A landscape with many valleys, sampled at points; each row gives a point and its height.
A ball rolls from a point to the lowest of its 5 nearest points, and stops where none of them is lower. Distance is the straight distance between rows; heights are no part of it.
J801 (h 348): [ 97 142 105 120 164 126 137 102  93 111 158 185 139 156 109 110 154 222
 120 143  91 128 167 141 139 103 161 104 118 128 141 170 134  95 102  93
 153 108 139  84 141 147 128  88 146 119 129 140 160  46 143 152]
J445 (h 140): [148  81 172 129 126 132 178 109 157  66  83 123 148 179 119 145 180 147
 125  98 158  98 147 138 116  86 123 144 129 151 130 143 127 118 103  69
 171 120  99  85 125 151 117  63  94 142 109 144 138 109 117  75]
J475 (h 620): [157 166 126 111 166 136  92  95 154 143  84 140 133 123 160 128 151 128
 118 182 111 129 141 121 137 117 161 105 131 114 158 124 184 150 113 126
 162 193 114  70 122 132 121 105 155 131 123 136 155 126 128 121]
J181 (h 252): [141  93 167 157  95 117 176 140 135  79 111 120 187 180  67 176 179 174
 120  95 136 148 148 130 130  77 109 156 134 141  97 145  27  77 137  79
 103  50  90 118 145 130 134 128  85 101 126 134 122 120 105 102]
J651 (h 363): [ 96 115 118 143 130 111 150 164  98 115 144 168 165 148  85 117 149 180
 140 112 119 125 152 127 151  78 102 102 133 140 103 137  71 103 144  90
 139  87 125 104 134 120 128 157 133 105 109 147 167  84 134 141]
J675 (h 392): [ 70 172 111 130 151 127 129 148 105 139 170 168 115  98 130 137 101 169
 135 164 114 135 173 125 142 121 128 113 124  97 157 122 113 126 120 133
 122 109 156  90 144 136  92 152 165 123 132 109 144  76 128 165]
J157 (h 299): [185  94 144 118 125 146 132 111 161 151 104 109 114 129 168 116 120  87
  95 159 149 128 106 107 109 146 134 152 138 114 149 159 177 173 110 163
 132 183 122 137 102 158 126 110 132 139 113 106  98 172 119 105]
J368 (h 256): [152  77 132 186 135 108 148 120 168  89 123 147 205 194  89 167 179 151
 139 105 105 128 143 122 139  86  82 116 133 156 113 115  78  73 127  77
 113  88 123 117 123 122 112 144 105 111 138 133 146 129 116 113]
J923 (h 476): [146 150 121  87 141 133  88 108 146 156 131 119 117 119 173 104 133  87
 113 170 125 104 146 129 116 167 153  99 110 119 181 112 169 158 109 126
 165 156 152  96 121 144 118 108 146 137 145 131 136 140  99 106]
J749 (h 373): [175 127 138 171 124 131 161 138 180 157 126 126 132 143 166 107 121 103
 106 163 142 148 118 127 123 113 141 123 130 129 140 158 181 158  78 145
 150 193 136 148 119 124 123 105 114 135 131 113 124 138 126 100]
J67 (h 467): [133 149 120  90 137 162 120 146 105 131 121 121 102 118 113  95 139 115
 141 124  95 128 134 108 117 144 125 124 142 138 115 133 123 149 159 140
 105 127 108 130 133 148 135 150 168 139 121 127 131 156 124 155]
J754 (h 481): [ 93 150 120 169 142 145  95 147 144 177 179 107 122  99 144 104  73 112
 134 129 152 125 127 145 140 137 150 132 123 135 173  81 155 133 132 175
 144 148 187 186 133 112 147 166 146 142 164 133 109 143 138 146]
J954 (h 521): [ 92 159 107  82 176 121 140  81  71  83 142 137  92 104 117 144 161 189
 111 166  75  58 153 140 127 117 119  90 115 103 183 132 128 104 131  89
 144  85 130  34 132 134  96 106 166  87  95 115 157  81 121 177]
J919 (h 160): [ 98 188 123  72 188 152  76  71  84  87 150 125 124 105 135 113 124 167
 115 167  77  94 187 120 113 153 165  96 116 120 189  99 136 133 126 110
 181 107 114  38 121 154 111 119 169 113 106 135 124 108 147 154]
J542 (h 384): [136 105 174 237 139 103 102 166 247 131 125 137 158 112 200 104 116  64
 135 144 188 186 133 158 140 148 132 125 142 164 138 160 201 149 120 141
 157 196 186 198 117 131 159 118  77 165 110 124 112  89 142  69]
J864 (h 70): [148  77 164 173 118  96 167 145 194 109 127 126 153 205 127 146 181 111
 160  79 127 144 109 124 124  76  87 153 153 155 106 141  85 118  95 116
 114 123 111 185 129 112 113 142 104 113 131 151 139 149 133  76]
J674 (h 265): [121 122 138 108 144 130 167  99 132  66 135 168 159 172 130 110 204 185
 119 131 140 113 143 124 124 103 151  91  99 144 142 164 148  92 119  74
 182 102  96  66 125 151 138  60 122 139  94 137 163  59 165 146]
J620 (h 395): [123  69 150 194  69 107 163 156 137  96 100 117 219 202  52 185 204 168
 131 110 117 144 156 148 153  87  75 139 123 156 101 124  10  82 122 100
  74  55 145 154 155 113 175 144  95  96 143 149 133 113 121 111]
J339 (h 279): [144 112 152 181 145 122 148 118 149 128 162 144 139 160 135 109 139 141
 120 151 113 151 124 131 132 116 144 115 145 126 129 170 169 133 114 123
 144 155 108 114 138 124 120  93 113 128 133 130 134  86 154 129]
J535 (h 370): [112 133 118 169 155 124 138 120 135 110 163 159 139 145 133 118 129 176
 139 151 100 133 164 119 166 100 163  76 128 144 158 140 125 115 131 122
 166 154 133  94 147 155 105 130 130 120 127 131 145  78 154 149]
J817 (h 116): [113 186 102 140  96 130  96 138 138 205 139  90  96  72 151 137  45  66
 131  98 160 153  94 143 165 164 156 167 127 132 103 133 133  75 126 202
 100 161 144 210 133 133 197 164 119 167 149 100 118 170 143 125]
J244 (h 674): [ 98 140  85  85 124 140 142  91  48 107 128 120  79 113 111 140 176 152
 145  90  90 102 146 132 118 125  98 147 136 107 106 100  83 143 192 106
  78  32 102  90 158 139  79 135 135 108 114 113 148 119  98 153]
J916 (h 374): [ 89 141 141  78 145 129 131  88  69  58 107 143 132 153 129 129 179 193
 117 134  98  93 162 133 140 124 149  99 132 154 134 136 118 106 138  82
 173  85 105  60 130 118 133  97 127  92 122 160 164  38 151 167]
J538 (h 271): [124 183 123  35  98 143  91 153 116 192  88  82  74  67 133 138  65  53
  95 121 157 108  92 111 114 208 122 168 135 112 105 101 130 134 159 171
  98 185 107 179 133 148 156 158 170 106 134 114 105 202 107 148]
J696 (h 480): [117  78 130 102 118 152 154  99  79 111 119  97 130 144  91 112 169 159
 128 102 125 110 146 144 107 140 138 141 147 135 120 135  92 143 145 107
 151  65  96  83 111 144  91 120 143 116 104  91 146 136 137 125]
J242 (h 107): [146 136 109  33 111 134 105 137 134 144  79 110 114 130 148 114 109 102
 133 124 138 126 123  95  73 154 124 157 145 109  96 100 150 168 169 159
 126 164 108 178 100 120 151 145 117 123 140 104  86 209 102 113]
J410 (h 489): [116 131 135 201 135 144 119 173 182 154 181 120 128 137 137 116 106 126
 123 178 158 171 160 164 167 119 151 109 119 139 140 138 184 107 136 145
 127 159 153 135 118  97 118 115 127 136 165 161 146 120 150 149]
J169 (h 170): [123 103 132 132 142 129 127 132 132 122 110 140 150 145  94 138 150 159
 130 112 125 136 111 104 160  92 122 129 139 138 101 146 108 106 127  94
 157 146 116  84 130 119  90 121 121 134 109 128 135 110 137 131]
J701 (h 494): [ 59 143 105 126 113 111 150 135  42 115 150 164  87  96  79 129 126 177
 146 132 116 109 124 118 105 117 106 127 106  99 110 105  96 117 186 137
  86  55 122  84 160 129 104 163 165 105 121  97 158  87 113 178]
J495 (h 198): [204  69 153 145 127 146 147 131 200 149 103 123 129 152 172 123 137  67
  99 128 146 147 113 139 154 136 117 146 148 135 132 166 199 134  78 145
 153 222 139 193  95 155 162  97  71 154 131 114 120 156 136  62]
J662 (h 442): [101 170  90 115 109 120 105 132  68 144 127 125  92  73 116 135 118 105
 102  98 132 117 118  82 110 140 121 171 131 139  91 115 103 126 174 171
  52 120 110 150 156 107 137 169 148 114 133 115 122 159  99 136]
J396 (h 152): [141 167 113  94 124 149  81 106 166 177 109 106  86  99 159 104  82  74
 103 136 153 130 105 140  90 183 172 128  83 126 138 116 146 165 128 182
 165 177 126 167 132 127 137 115 135 163 153 105  84 156 115 146]
J997 (h 244): [161  66 175 187 111  89 179 163 151 101 136 168 196 201 104 126 158 154
 156  88 152 171 127 151 139  81  96 126 131 141 131 167 103  95  84  98
 125 118 143 112 142 111 117 120  84 142 114 157 163  75 160 113]
J578 (h 300): [188  85 188 194 135 134 143 131 213 140 136 130 148 146 170 114 152  91
 119 144 158 181 138 160 152 135 146 123 142 146 154 167 192 143  69 124
 167 216 171 142 104 116 158  92  74 180 118 128 120 120 156  82]
J952 (h 516): [154 201  97  61 159 148  73  88 132 128 106 114 116  72 196 148  87  86
  95 153 131 104 131 160 105 167 187  79 123  66 170  96 184 178 117 146
 166 189 145 111 153 159 100 115 141 159 139 113 138 120 110 111]
J931 (h 451): [104 209 108 111 117 148  81  96  87 177 170 131  59  69 140 119  72 108
 123 138 133 104 107 117 108 166 161 111 113 102 133 110 166 131 139 181
 112 144 141 167 130 132 119 155 155 146 154 119 123 130 133 170]
J36 (h 191): [177 130 158  62 102 127  99 140 144 162  97  93 102 132 157 116  84  59
 127 127 148 138  82  87 133 175  99 191 112 114  78 114 131 137 153 172
 123 213  99 180 121 117 179 146 110 130 148 112  72 214 107 137]
J45 (h 74): [146 120 170 129 136 137 143  92 136  86  92 138 148 174 132 135 147 140
 135 151 145 132 132  98 112 107 138 124 141 124 113 144 156 147 113 104
 166 173  98  93 108 143 104  84 102 132 103 141 134 119 122  90]
J166 (h 492): [129  85 118  81 115 129 135 123  69 115  98 120  92 117  86 144 165 164
 129 109 141 113 123 121 113 120  81 137 136 134  83 120  61 118 165  90
  93  84 114  99 132 119 117 151 120 118 108 113 115 141 118 143]
J79 (h 242): [194  80 160 137 114 141 135 134 193 177  85  98 133 105 167 113  97  52
 107 127 154 149  84 149 145 143 110 158 124 109 106 152 168 126 100 167
 134 201 126 182  92 145 152  94  87 148 120 110  75 173 130  89]
J869 (h 450): [115 149 120 135 130 126  88 138 183 161 161 124 135 106 146 118 108 109
 124 146 135 153 131 116 113 144 143 107 139 130 134 137 168 168 114 166
 147 152 145 133 142 137 142 132 136 130 156 107 103 135 133 139]
J241 (h 399): [ 85 178 118 144 163 129 129 139 106 116 175 179 121 119 124 114 145 166
 140 139  83  97 151 123 144 115 155  96 113 116 120 140 135 119 120 119
 161 110 138  79 150 143 103 133 177 123 141 143 161  77 134 169]
J24 (h 219): [192  72 189 133 107 111 125 144 214 141  86  98 149 151 163 146 111  44
 152 122 141 169  82 125 147 122  86 192 134 141 127 172 158 115 101 142
 102 202 152 192  90 129 165 129  41 144 128 104 102 213 116  66]
J886 (h 262): [135 153 136 118 104 122  88 138 125 177 151 113  71  90 148 102  78  76
 142 114 130 135  90 142 113 179 165 127 120 123 144 105 138 142 149 208
 115 187 146 184 122 117 179 138 126 169 154 134 116 156 121 133]
J678 (h 774): [ 82 147  96  38 160 142 133  32  33  81 123 110  97 159 142 115 168 219
  81 138  74  35 160 159 111 151 123 108 111 104 168 136 121  91 102  83
 162  88  98  14 147 147  89  77 162 104 118 156 164  85 133 170]
J785 (h 269): [146  66 136 156 128 104 141 149 156 100 148 116 186 159  92 142 114 127
 167 110 134 172 107 115 141 131  89 142 130 151  92 151  65 115 137 116
  76 117 149 177 133  97 130 137 129 104 118 128 141 135 137 129]
J771 (h 556): [105 142 118  96 134 131 114 124  97 117 134 131 118 113 114 104 145 164
 126 146 127 107 140 117 103 125 129 110 117 134 137 122 130 142 145 103
 138 123 127  62 130 124 119 115 162 124 128 130 141 127 105 118]
J312 (h 454): [144 143 124 137 130 150 125 117 177 167 115 130 126 115 181 105  82 100
  85 156 144 133 122 135 142 161 194  80 130 117 146 104 207 143  91 163
 149 190 135 124 116 117 125 122 119 137 148 134 106 141 128 119]
J853 (h 142): [ 89 204  66 102 102 129  92 145  65 165 138 141  90  77  94 144  92 133
 119 128 127 110 110  92 124 167 135 146 118 101 120 110 113 122 169 185
  78 129 117 146 145 111 144 185 163  96 138 119 131 142 111 149]
J722 (h 389): [128 106 134 167 107  98 153 156 134 111 131 147 154 154 120 125 126 164
 157  87 112 137 122 121 141  86  98 136 123 144 133 120  70  95 128 121
  98  79 128 131 140  98 135 142 148 105 128 129 132 134 146 139]
J222 (h 510): [ 43 151 114 112 160 127 144  95  34 107 161 202 127 108  92 135 128 210
 124 143  90  79 184 144 134 122 118  97  94 134 127 145  82  97 161 110
 121  24 118  58 167 155  81 144 177  89 103 139 171  45 103 178]
J338 (h 418): [116 153 135 196 131 141 105 165 180 171 155  95 119 118 178  88  85  89
 117 152 181 145 155 146 142 149 152 119 165 151 150 117 193 135 149 153
 143 181 157 194 104 148 148 142 111 141 152 153 105 118 124 147]
J703 (h 278): [146  54 142 155 135 126 170 113 164  81 124 174 183 163 151 120 157 132
 134 131 145 155 133 140 145  79 101 115 110 103 174 181 146 103  80  59
 157 140 138  83 105 119 113  80  60 149  92 139 150  75 174  78]
J122 (h 322): [167  82 166 206 133 126 132 133 215 129 121 112 131 158 131 125 156  95
 129 152 140 194 104 155 134 130 112 112 140 139 135 163 212 136  74 126
 140 188 130 149 136 122 134 101  97 147 112 126 117 133 158  94]
J237 (h 270): [161 123 124 110 119 111 116 153 126 120 114  99 110 132 122 125 105 102
 175 109 123 152 107  99 107 162 112 158 128 149  60 107  94 134 170 127
  98 132 126 186 126 111 167 150 151 112 148 118 105 190 110 128]
J555 (h 431): [113 167 115  56 117 143 120  96 101 137  96 104  76  81 143 125 129 117
 122 127  84  98 167 103  85 155 148 124 110 106 137  84 155 192 126 142
 154 136 119  90 131 137 108 118 148 136 115 121 118 166 138 135]
J868 (h 224): [125 109 145 105 120 118 170  98  92  64 111 131 166 213 101 169 217 164
 115  93 145 119 156 116 131  92 112 118 135 146  92 128 101  95 125  82
 144  56  76 101 116 125 120  75  89  95 115 126 145  98 112  89]
J108 (h 168): [ 62 112 100 117 133 128 128 141  64 134 159 147 150 103  93 129 127 188
 120 121 103  99 140 139 131  86 120 115 126 129 134 132  85 118 156  93
 137  59 111  93 132 120 113 151 139 108 112 117 154  83 118 169]
J900 (h 199): [142  74 171 127 117 139 155 140 183  75  65  94 155 171  90 147 185 131
 151 116 168 164  98 120 123 117  82 170 137 142 110 124  99 118 130  88
 121  91 102 115 106 125 130  92 105 127 127 135 125 166 110  80]
J844 (h 180): [189  77 147 153 102 103 160 145 230 103 116  90 159 165 147 159 124  93
 152 110 165 158  75 111 144 103  77 169 124 125 110 138 107 119 110 142
  77 124 143 191  84 109 168 145  90 127 119 158 102 187 125  74]
J236 (h 366): [128 114  98 120 130 136 128 162 116 136 136 143 118 145  99  99 103 149
 142 133 139 142 131 108 144 136  98 137 146 127 102 124 114 127 128 118
 102 131 128 106 138 114 123 136 142 121 110 138 129 122 134 148]
J353 (h 380): [123 128 123 140 133 119 116 154 136 166 156  93 111 115 148 129  74 109
 120 141 146 155 118 135 135 124 114 165 127 118 131 142 142 144 107 173
  99 157 134 190 121 110 172 144 129 159 148 128 101 154 125 147]
J165 (h 409): [ 81 106 111  84 122 131 146 147  53 102 136 153 155 123 100 135 172 183
 104 111 129  94 142 125 136  93 122 101 139 149 125 130  46 129 164  84
 133  45 104  65 129 122  91 114 146 112 102 128 142  61 108 155]
J91 (h 393): [123 120 135  86 131 153 150  81 113 117  98 109 149 145 131 142 160 165
 116 118  95 115 153  90 124 100 121 124 148 130 128 128 130 136 135  84
 156 121 113  46 119 117 108  98 145 123 107 123 157 106 116 128]
J583 (h 136): [101 178 112 103 169 113 102  90 122 132 172 137  89 127 131 133 106 134
 126 146 113  87 164 123 133 140 203  80 130  95 175 100 174 155 113 136
 173 129 138  89 166 159  86 124 180 137 148 131 132 100 139 149]
J41 (h 195): [145  71 164 127 107 117 174 138 158  98 105  86 170 171  91 166 184 147
 133 113 152 146 135 121 137 114  87 133 148 153 107 101  58  98  96  80
 128  67 112 125 132 126 129 127  82  81 121 137 136 154  97  72]
J503 (h 401): [ 72 196 101  96 177 115 113 100 104 115 165 165 104  90 111 130 133 174
 136 141  72  79 183 143 162 134 150  87 111 120 183 117 162 104 126 103
 141  83 100  52 128 145  85 123 180 108 117 124 139  58 143 153]
J776 (h 281): [120  77 202 145 104 101 187 131 147  55 148 143 202 215  90 159 208 156
 132 104 141 158 132 149 125  74 108 122 125 160  98 144  77  89 102  79
 125  54 112 151 143 134 146 119  88 103 109 141 151  71 135  94]
J531 (h 436): [ 74 176  91  77 114 147 120 128  56 151 118 140  93  84 111 138  96 131
 113 121 110 102 131 101 116 141  99 167 140  98  78 104  89 161 209 150
 104  95 122 105 113 142 116 169 137 114 123 114 125 176 123 146]
J738 (h 429): [124 175  97 101 147 155  85 124 111 177 149 149  70  68 183 134  61  86
 116 131 134 100 119 153 110 178 198  99 123  97 176  92 197 171 113 167
 132 165 163 149 135 119 119 132 154 166 135 126 112 147 123 135]
J796 (h 304): [150 109 153  93 104 138 151 125 122 108  96 134 142 158  99 146 179 149
 123 122 131 105  99 116 115 110 119 153 134 132 104 116  95 136 135  94
 146 112 104 102  81 130  86 129 138 110 118 121 101 166 124  96]
J198 (h 501): [ 90 145 103  52 146 121 110  97  71 109  98 114  80 114 139 126 158 156
 115 149  92  77 157 108  98 145 132 118 110 108 121 119 117 162 161 122
 153  71 112  43 115 143 100 123 168 125 124 122 158 121 131 151]
J541 (h 420): [ 97 222 102  86  87 135  98 116  74 178 141 114  87  44 130 138  67  97
 106 122 149 121  97  91 129 191 111 158 108 104  98 103 111 128 171 190
  82 166 150 187 125 129 146 183 182 113 141 115 139 164 115 129]
J52 (h 352): [150 176  98  27 122 156 105  99 106 163 107 113  51  66 157 116  99  88
  88 131  98 100 116 117  83 197 155 128 100 100 132 101 164 154 152 165
 133 146 127 136 146 134 135 110 155 149 135 119 121 173 116 143]
J303 (h 308): [ 97 185  98 116 163 149  84  78 120 150 158 162  81  63 157 113  67  95
 148 166 130  78 128 159 135 136 204  75 104 104 186  88 207 129 137 147
 158 158 161 130 175 132  74 141 191 156 136 138 131 122 144 149]
J456 (h 419): [116 187  84 111 177 168  75 110 122 142 148 135 114  67 172 116  76  93
 129 150 100  88 149 142 101 147 181 106 104  72 192 101 183 160 118 139
 153 155 135 106 145 159  94 137 157 148 141 132 126 126 130 134]
J933 (h 720): [105 111 114  44 107 136 126  86  37 111  96  90  76 150 103 152 179 148
  87 100  96  95 155 125  85 128 128 124 153 101  79 120  51 124 138 118
 101  18  99  77 114 139 107 112 160 102 149 110 128 152  74 133]
J422 (h 310): [150 152 101  72 133 141 110 120 136 163  84 117 127  90 160 117 113 113
  95 129 118 123 122 106 112 170 134 126 123 112 141 118 184 150 123 163
 154 182 118 131 120 149 108 125 147 169 137 114  97 168 114 124]
J921 (h 163): [131 107 136 192 124 106 158 164 172 118 142 164 163 168 120 108 137 144
 146 141 126 175 148 136 145  81 106 126 143 142 116 166 115 124 108 128
 124 145 143 124 134 130 118 102 103 132 142 136 142  80 174 106]
J70 (h 207): [126 102 179 147 130 114 188 115 155  36 116 163 202 209 137 143 198 151
 125  88 159 124 148 139  99  92 116  97  92 176 175 142  96  86  77  60
 190  96 113  95 121 143 137  56  78 113  75 124 137  61 142 123]
J971 (h 273): [120 118 136 150 132 138 153 121 110 103 106 159 189 155  66 148 172 161
 139 118 110 129 144 113 136  80 124  88 142 133  96 153  90 109 149  88
 144 108 118 108 151 113 124 104 122 118 113 138 174  71 138 127]
J223 (h 298): [ 67 191  95 124 152 139 105 109 102 150 187 166 102  67 126 128  96 142
 146 160 101  92 142 122 113 147 147  94  98  83 166 105 143 134 128 134
 122 106 132  96 147 116  99 172 172 136 146 116 144  88 126 159]
J812 (h 396): [154 145 117 183 140 139 124 125 151 138 143 127 128 119 167 107 117 136
 110 160 123 131 146 146 151 127 180  96 142 127 171 126 166 151 107 110
 171 143 128 118 125 125 110 125 158 158 173 162 113  94 151 134]
J267 (h 164): [171  54 139 186 121 108 157 146 170 103 123 107 164 173  98 133 109 131
 178  98 148 164 103 141 144 110  62 137 156 151  95 158 101  97 123 120
  81 129 113 191  93  87 159 177  95 131 127 154 117 176 129  91]
J421 (h 402): [105 153 105  86 118 131 100 143  93 150 106 118  81  95 128 117  92  82
 107  93 103 116 106 108 105 139 106 184 133 130  93 116 125 142 170 154
 103 121 130 184 118 121 138 163 144  97 132 101 112 185  99 141]
J543 (h 297): [109 103 144 190 112  99 147 126 127  73 165 180 217 203  97 117 152 191
 138 116 146 146 139 158 138  72 122  77 100 154 131 160 104  82 128  90
 156  65 121 114 139 131 124 106  88 129 107 150 177  39 182 116]
J572 (h 388): [153  90 118 158 105 110 119 167 130  91 104 114 147 125 104 149 135 126
 158  93 134 129 126 130 135 105 100 152 127 161  82 138  60  98 140 114
  85  92 152 163 146 119 142 172 135 115 140 126 123 143 122 132]
J354 (h 100): [215 131 131 142 144 163 143 118 197 183 107 108 139 127 190 108 123  39
 101 176 158 138 142 178 134 173 170 133 141  91 129 150 216 157  61 169
 171 206 153 148 101 129 148  58  92 161  97 136 123 127 137  80]
J646 (h 439): [ 85 161 105 128 181 130  91  91 102 181 163 148  66  50 141 101  56  72
 159 175 158  68  61 168 129 151 177 100 105  94 205  75 217 157 152 157
 144 152 190 176 170 121 100 150 149 144 135 163 117 110 139 149]
J19 (h 186): [155  75 129 172 128 124 130 178 141 130 135 132 150 174 116 115 134 154
 149 131 140 156 123 114 157 115 100 127 137 145 119 145 111 113 116 118
 141 131 125 137 119 131 114 138 109 128 138 141 135 154 149 130]
J568 (h 643): [ 92 148  92 130 120 116 137 150  56 124 140 169  99 117  74 139 148 166
 131 117  87 116 116 139 105 114 112 144 106 123 103 101  77 125 173 128
  59  82 144 116 153 115 119 186 178 106 124  85 157 107 110 171]
J210 (h 596): [100 110 114 108 120 129 162 123  59 103 131 151  97 117  99 147 181 173
 113  73  97 115 141 128 111  93 101 120 137 118  99 111  54 102 150  98
  90  29 104 104 158 126 129 154 137  98 150 105 110 106 106 159]
J224 (h 272): [118 171 116  67 124 116 109 126  95 155  89 109  85 102 104 113 113  79
 122 130 111 123 129  95  92 156 122 163 126 130 125  91 133 167 170 168
 125 147 109 141 134 134 140 134 149 128 139  95 118 187  97 142]
J978 (h 232): [173 141 168 151  82 110  94 170 160 153 117  80 103 117 135 144  78  76
 144 112 138 163  60 128 134 156 100 180 110 144  90 112 126 126 141 168
  90 169 148 206  86 106 183 139  93 156 122 110  91 212 124 137]
J686 (h 359): [115 187  99 118 134 129 111 122 109 146 143 125  61  81 123 136  79 108
 120 149 122 101 128 106 117 145 166 117 102 107 150 104 155 171 117 157
 142 121 124 111 137 140 113 145 175 122 130 125 115 129 116 142]
J65 (h 234): [190  77 162 129 120 110 127 142 176 142 102 117 172 135 146 122  99  88
 112 125 148 153  84 131 136 115  85 142 143 143 122 157 135 135 116 139
  90 180 118 167 108 128 151 125 113 118 132 114 103 194 130 111]
J291 (h 371): [142 127 149 146 135 117 103 159 179 190 138 114 120 115 163 122  88  98
 122 134 160 159 113 152 141 151 133 129 144 138 131 137 169 146  87 168
 140 189 124 185 106 111 174 119  95 146 120 152 109 148 139 133]
J511 (h 456): [121 186 102  64 168 152  99 101 124 118 121 105 101  69 161 142 121 133
 146 162  69  82 156 130  77 175 179 104 100  84 189  85 165 177 124 113
 159 131 134  69 145 165 104 123 156 156 125 146 118 124 112 115]
J769 (h 403): [142 104 142 233 135 127 143 136 180 156 140 124 170 134 141  92 144 126
 122 162 154 169 152 150 151 121 173 115 155 114 156 136 187 148 108 121
 161 168 180 153 142 108 135  95 103 147 148 151 111  99 186 121]
J554 (h 421): [193  92 157 143 159 156 147 109 146 125 107 142 134 154 169 142 144  66
 102 153 137 158 129 134 140 130 144 119 130 101 165 161 190 148  73 125
 179 186 140 102 130 142 154 112 118 153  95 116 128 140 142  65]
J95 (h 594): [133 152 128 121  74 110 106 154  86 167 146 127  99 117 112 109  75 116
 162  98 139 123  76  97 173 138 111 171 124 145  98 125 101  80 132 192
  84 145 138 186 120 125 156 181 143 116 119 126 141 146 102 145]
J515 (h 406): [147 101 149 223 102  84 135 166 171 150 153 113 147 141 134 125 114 116
 155 124 151 185 137 123 142 122 103 145 155 161 122 135 144 140 117 143
 113 189 129 196 143 121 167 127  53 132 135 172 121 124 150 111]
J179 (h 394): [115  81 123 155  93 125 121 135  97  95 110 118 160 147  72 170 170 170
 152  89 127 126 117 138 150  97 121 138 127 145  86 115  28  88 145  77
  93  28 114 123 147 135 126 138 122 117 146 112 109 118 124 130]
J656 (h 176): [ 86 186  94  42 150 156 125  91  63 134 118 110  62  57 140 111 153 126
 103 134  88  93 144  97  89 161 134 134 113  83 129  99 109 163 164 141
 133 114 117  98 123 141  77 116 151 111 111 116 115 128 122 161]
J104 (h 563): [119  97 123  94 123 139 141 115  56  69 113 123 133 175 100 143 180 177
  82  86 103  94 132 127 120 124 113 121 146 158 104 116  63  96 148  92
 115   4  99  62 117 141 105 119 122 109 125 112 103 104 108 121]
J553 (h 143): [165  66 174 148 101 109 164 147 200 100  95  83 158 170 106 166 136 139
 148 103 167 155  79 138 130 140  86 157 155 133  91 128  90 137  73 121
  85 117 125 161 102 128 177 135  98 128 130 126 104 172 101  85]
J125 (h 37): [148 102 141 162 125 115 156 134 150 101 104 139 172 189 112 134 180 148
 150 117 147 141 111 112 140  97  94 116 137 148 121 159 138 109 114  98
 148 135 108 124 107 143 117 101 112 132 118 135 156 112 124 110]
J255 (h 306): [151  95 121 167 127 124 144 161 146 156 139 127 151 129 125 114  89 117
 153 121 153 170 116 128 146 132 105 145 143 141 122 150 149 111 121 140
 102 155 136 181  92 107 138 139 122 132 134 134 113 166 121 142]
J441 (h 94): [143  81 177 244 126 112 143 144 173 123 158 134 176 179 144 103 141 141
 162 137 129 170 152 169 130  94  95 124 145 161 139 175 157 124  95 131
 112 162 157 166 159 118 145 125  79 152 149 145 126 102 174  98]
J249 (h 422): [ 96 147  99 163 174 137  95 132 145 160 176 152 106  83 153 116  84  78
 117 170 140 108 129 163 138 138 204  90 132 121 176  98 215 158 143 131
 149 154 182 167 139 117 110 135 149 131 139 177 138 108 157 149]
J727 (h 333): [106 105 140  93 137 122 151  93  95  89 110 136 161 174 106 131 152 165
 122 106 138 115 145 148 112 115 119 131 133 163 116 146  89 121 171  68
 141  84 103  74 132 119  89  94 128 108 110 126 146  85 135 127]
J748 (h 428): [ 86 173  90 149 142 141 106 176 126 156 189 120 117  70 113 138  85 109
 130 144 122 133 133 125 121 139 145 121 108 109 163 115 144 145 113 152
 119 122 148 131 137 113 127 169 161 143 163 121 119 125 127 169]
J479 (h 470): [119 164  91 136 124 126 106 150 100 147 139 114  97 105 126 112  91 125
 132 125 141 151 102  97 146 134 141 166 136 149 136 105 103 137 122 176
  99 140 125 152 121 105 142 166 161 131 133 111 121 156 127 158]
J202 (h 289): [182 103 121 118  85 118  95 142 149 170 110  98 125 105 174 108  82  93
 112 142 123 123 106 116 119 155 139 148 121 134 113 137 118 168 137 176
 120 178 133 171 104 118 154 115  85 158 133 119  96 176 124 132]
J58 (h 328): [156  80 151 189 110 115 169 157 171  88 142 124 190 171  83 184 167 153
 175 106 136 163  98 148 162  85 112 143 148 136  87 147  49  81 123 102
  78  72 135 167 123 100 155 151 101 107 128 139 154 132 136 123]
J491 (h 268): [146 109 151 187  99 122 118 174 191 183 146  99 143  86 170 113  50  81
 165 117 156 180  99 149 149 132 125 195 123 173 123 140 124 107 147 161
  90 166 138 226  93 122 193 137  60 155 142 150  86 170 141 134]
J82 (h 615): [128 166  94 118  99 117 144 148  52 104 114 144  92  97  91 132 134 117
 151  87  99 126 106  91 136 123  92 156 145 124  88 106  95 125 135 128
  58 107 118 144 143 113 151 174 136 103 137 112 127 171  92 154]

For each start below, name the point where the ball stops.
J572: J125
J104: J125
J933: J125
J244: J125

Call two points neighbours if one is among the 5 nearest of the other. Go from one point of each pair to the other, from neighbour to neighbour, staying as low as possible. Name the highest point that can't be avoided.
J583 / J396: J686
J495 / J656: J52
J242 / J495: J978
J125 / J495: J24
J125 / J441: J921
J396 / J817: J886
